A landscape with many valleys, sampled at points; each row gives a point and its height.
From any point a ball rolls to the lowest of the 2 points nearest to it. It stops when none of these is lower. Distance is the straight distance between rows; heights are no part of it.
q_185: [112 117  68  75 110 167 137 117  78 129 142 144  83 133  70 135 102 123
 100 119 122  93 132 122]  height 532
q_901: [118 185 119 174 174  77 143 115 165 125  97 114  64 130 141  90 146 120
 140 125  95 130 148 156]  height 558
q_519: [133  88  88  63 101 179 133 123  83 163 144 138  85 139  77 143  76 128
  79 105 121  84 156 117]  height 480
q_857: [ 88  51  78 157 181 138 134  66 134 127 135  90  88 141 168 133 102 128
 113 184 120  76 112 114]  height 783
q_494: [153 186 147 147 155 125 148 167 153 119 142 130 102 166 114 126 126 130
 114  77 122 139 137 132]  height 518
q_440: [143  50 142  65  86 156  92 156 108 133 124 119 186 110 157 143 124 151
 109 155 124 142 146  84]  height 376
q_862: [138 242 141 166 108  74 158 137 151 139 119 182 148  96 114 112 153 134
 168 100 125 133 105 174]  height 404
q_996: [166 162 174 164 156  73 133 150 150 152 113 131 112 136 175 108 133 121
 163 122 130 173 130 158]  height 626
q_682: [126  74 101 123 141 145 107 175 175  90 108 134 125 111 158 100 150 124
 117 196 107 140 135  71]  height 200
q_401: [125 168 124 120 108  93 128 176 159 111 115 171 143 106 109 111 168 129
 181 161 101 155 117 123]  height 286
q_444: [152  44 156 103 109 146  95 124 144 163 121  80 149 116 204 118 103 175
  70 132 103 128 168 113]  height 264
q_230: [163 117 207 158 138 111 111 118 106 167 121 108 161 128 191 116 118 121
 133  86 148 161 121 166]  height 394
q_446: [164 197 164 122  79 168 127 129 105  94 137 146 189 115  83 137 122 128
  83  56 134 138 142 155]  height 742
q_42: [155  96 159 121  96  87 102 140 110 135 104 120 119  92 212  76 133 127
 158 164 110 144 145 148]  height 329
q_984: [106  97  92 137 159 145 119 153 184  76 110 111 112 134 114 109 167 122
  93 182  95 130 140  59]  height 320
q_308: [168  92 143 102 106 116 119 137 119 151 111 100  72 111 204  87 103 142
 102 106  98 119 182 154]  height 283
q_159: [150 171 141  74  82 163 134 167  99 100 142 166 169 132  63 164 131 139
 127  87 142 151 141 111]  height 665
q_877: [103 154 108 117 124 134 132 137 131 113 146 132 129 145  69 145 143 128
 130 125 131 125 110 113]  height 636
q_781: [ 89 124 123 139 119 113 136  61  93 139 129 120 133  96 151 117 129 103
 174 152 143 114  97 184]  height 436
q_701: [151 142 158  90  88 152 133 132  68 139 127 156 177 107 115 144 116 117
 125  92 152 151 131 152]  height 610
q_289: [ 99 147 118 123 108 158 139  67  84 125 149 136 176 127  58 177 139 122
 139 115 176 120  92 154]  height 609
q_614: [120  55  97 120 124 149 115 139 150 107 114 114 114  99 166 105 128 133
 105 185  99 116 142  98]  height 287
q_99: [ 96 150  87 155 150  98 141 116 164 105 114 111  64 120 120  98 155 120
 128 156  97 107 145 133]  height 523
q_21: [154 161 182 145 126 133 142 138 136 128 130 106 136 144 134 119 126 133
  99  74 135 146 139 148]  height 459
q_493: [106 190 138 172 141 109 151  95 119 131 133 135 125 132 111 113 133 111
 143  83 142 113 105 187]  height 276
q_81: [169 113 188 119  99 110 104 133  76 164 127 126 170 128 183 130 102 125
 136  88 141 171 132 153]  height 372
q_276: [160 120 177 114  87  99 114 143  85 157 119 135 157 103 193 100 122 123
 164 134 129 165 125 156]  height 353
q_930: [134 194 138 203 198  60 150 122 182 145 100 124  80 142 133 107 151 129
 141 120 118 143 132 149]  height 583
q_78: [108  95 133 140 167 161 142  62 101 159 145  95 134 163 116 164  96 123
 111 115 173 106  92 136]  height 721
q_66: [ 97  59  61 105 130 158 113 126 113 101 129 148 137 111 140 137 133 106
 147 219 128 101 103  94]  height 311
q_940: [160 145 145  77  99 184 134 143  89 112 140 152 174 147  62 175 115 137
  95  79 164 141 140 106]  height 700
q_27: [ 97 137 139 151 115 129 147  58  80 155 138 124 158 107 116 133 127  99
 157 116 154 112  93 193]  height 483
q_386: [110  72 134 139 130 135 124  78 127 131 115  78 130 103 183  97 121 123
 113 167 118 111 129 148]  height 342
q_122: [ 85 125  73 151 158 133 124 135 187  78 123 116  83 143  86 114 170 126
  94 173  96 121 136  70]  height 406
q_825: [125 239 109 176 152  86 147 155 161 114 148 161  88 170  62 137 142 125
 126  81 112 128 130 119]  height 536
q_428: [101 177  94 122 118 108 129 170 149 100 146 166 129 146  59 161 163 130
 173 147 132 127 104  95]  height 683
q_191: [153 116 155 145 180 134 132 157 173 133 136  90 114 185 121 141 123 148
  96 105 136 150 137  91]  height 496
q_666: [101 156  95  96 108 149 138 129  92 120 149 149 108 134  57 139 123 116
 121 114 123 103 115 130]  height 588
q_630: [153 150 137  76  90 139 128 164  96 130 135 163 152 123 110 134 113 116
 145  93 131 146 130 139]  height 630
q_964: [126 194 123 140 129  89 139 164 153 123 117 149 107 113 119 109 153 120
 164 134 103 137 123 136]  height 218
q_245: [121  53  84 103 135 143 112 127 136 126 124 104  75 117 162 110 103 146
 104 165 104  94 151 106]  height 339
q_110: [ 93  88  68 111 148 131 122 145 132 114 135 127  89 152 107 141 123 111
 135 164 120 113 114  87]  height 445
q_991: [ 99 122 118 128 139 169 144  70  95 122 154 106 155 143  76 167 120 117
 112 119 169 112  95 138]  height 673
q_731: [ 94  78 103 153 181 123 127  61 121 143 123  86  87 145 165 141  96 130
 124 149 143  84 104 141]  height 769
q_977: [133 180 156 189 178  65 149 132 174 148 112 135 110 145 140 111 146 127
 176 125 135 156 113 146]  height 606
q_193: [138 180 159 148 110  94 134 134 120 154 148 173 171 108 127 153 136 120
 194 114 160 148  92 165]  height 521
q_301: [133 136 159 123 118 149 123 117 131  95 144 128 218 136  91 184 156 161
 153 134 180 152 114 108]  height 675
q_896: [151 139 178 117 118 150 122 143 122 106 142 144 200 149  96 179 140 144
 157  99 179 168 123 114]  height 703
q_768: [107 168 141 141 121 128 131 122 154 104 140 157 197 128  73 175 168 146
 185 140 182 140  97 116]  height 623
q_589: [141  98 142 136 159 102 122 129 143 135 110  95  80 125 192  92 120 134
 141 151 117 131 146 130]  height 343
q_281: [ 84  84  51 118 148 142 116 139 136  95 137 147 102 134 110 149 146 110
 152 199 121 113 102  75]  height 411
q_491: [176  93 150  96 101 135 115 155 122 159 122 107 103 117 186  97  93 147
  71  86  92 135 181 145]  height 261
q_465: [163  86 176  99  91 155 103 141 134 162 124  91 149 123 179 111  97 163
  59  84 103 148 185 115]  height 232
q_742: [104  51 101 116 115 173 103 111 124  90 130 128 178 101 146 134 135 108
 111 202 129 116 109  86]  height 172
q_129: [107 164 142 132 104 133 146  84  83 135 134 150 179 111  98 151 135 110
 150 118 163 119  92 175]  height 537
q_143: [156 202 156 155 105  98 144 144 107 144 133 175 151 113 131 121 127 115
 165  86 138 140 103 173]  height 476
q_123: [144  79 119 144 170 104 120 136 178 128  98  86  70 135 183  94 128 141
 111 163 101 129 162 106]  height 377
q_505: [ 95 237 101 190 149  70 147 125 154 136 138 162  76 157  74 134 149 113
 143  89 109 118 110 139]  height 484
q_575: [155  67 136  52  88 165 100 163  84 158 133 132 153 129 134 155  94 139
 118 124 134 141 153 103]  height 403
q_774: [ 61 126  66 164 161 118 122 106 165  92 118 118  75 132 103 108 167 111
 114 179  98  99 125  94]  height 473
q_954: [151  55 143 130 160 134 112 146 183 140 112  83 108 144 185 117 123 162
  90 154 107 132 166  93]  height 409
q_65: [116 228 112 152 104  73 153 159 157 127 132 184 117  99 107 106 154 129
 171 118  97 124 118 153]  height 321
q_226: [110  79 140 164 181 150 136  66 123 148 137  73 131 150 150 142 107 126
 120 141 156 103 100 131]  height 749
q_397: [134  61 161 128 126 141 109  93 127 150 118  70 156 116 192 113 108 148
  99 136 128 127 137 130]  height 300
q_256: [150  66 108  51 103 173 114 150  95 156 131 139 114 128 111 140  87 138
  86 119 113 110 159  99]  height 435
q_264: [124  56 117  85 106 166 104 137 124 111 127 116 154 108 155 116 127 137
  97 171 114 117 144  93]  height 340
q_86: [129 190 148 142 103 102 143 131 133 130 141 183 186 120  90 165 157 135
 198 114 165 142  95 148]  height 562
q_166: [ 86  86 108 126 114 132 131  62  96 128 119 104 131  99 148 107 124 111
 144 176 130  98 111 167]  height 393
q_40: [ 99  33  53 124 164 153 115  72 120 131 135 109  85 135 149 139  95 130
 117 187 128  65 114  99]  height 797
q_502: [136 218 143 199 154  78 159 117 134 142 130 156  92 131 127 116 116 109
 143  58 132 123 106 189]  height 381
q_785: [160  85 146 114 121  92 106 145 130 139  98 104  88 106 227  76 125 140
 138 160  98 130 167 145]  height 310
q_861: [142 162 158 110  97 144 134 113  77 148 136 162 193 118  97 161 128 105
 157  83 169 153 104 171]  height 579
q_822: [130 123 127 107 100 108 110 171 140 104 113 154 149  89 148 103 155 118
 165 184 108 155 126 112]  height 195
q_113: [135 207 107 160 160 109 144 158 162 107 135 124  58 173  83 122 139 122
 106  79 103 133 145 121]  height 577
q_88: [158 126 200 147 135 134 128 120 127 148 127  85 164 140 168 116 112 134
  86  70 143 151 141 139]  height 422
q_414: [153 126 138  94 103 195 144 111  74 141 145 151 157 152  55 184  99 117
  81  68 170 121 136 120]  height 735
q_847: [150 203 146 101  82 165 141 164 127  86 135 144 169 123  67 134 137 140
 101  82 120 135 155 127]  height 706
q_907: [144  87 141 124 172 142 121 158 171 135 118  87 109 164 129 136 119 156
  88 137 124 136 148  73]  height 453
q_232: [118  81  92  98 134 144 126 141 125 142 135 116  81 147 133 127  99 137
 121 138 119 105 140 103]  height 388
q_764: [121  85 114 121 113 139 114 174 157  84 111 142 162  98 144 115 166 120
 147 205 119 147 131  77]  height 78
q_567: [107 227 105 196 166  61 152 122 139 143 138 159  64 145 111 122 131 107
 161  73 119 114 116 173]  height 438

Where does a ball stop that starts at each point below?
q_731 => q_465
q_630 => q_465
q_88 => q_785
q_996 => q_764
q_86 => q_964
q_191 => q_785
q_825 => q_493
q_166 => q_465
q_977 => q_764

Write out the way that a ball takes from each point below.
q_857 => q_731, q_226, q_78, q_991, q_289, q_129, q_27, q_781, q_166, q_386, q_397, q_444, q_465
q_113 => q_494, q_21, q_88, q_230, q_81, q_276, q_42, q_785
q_301 => q_768, q_86, q_193, q_143, q_862, q_65, q_964
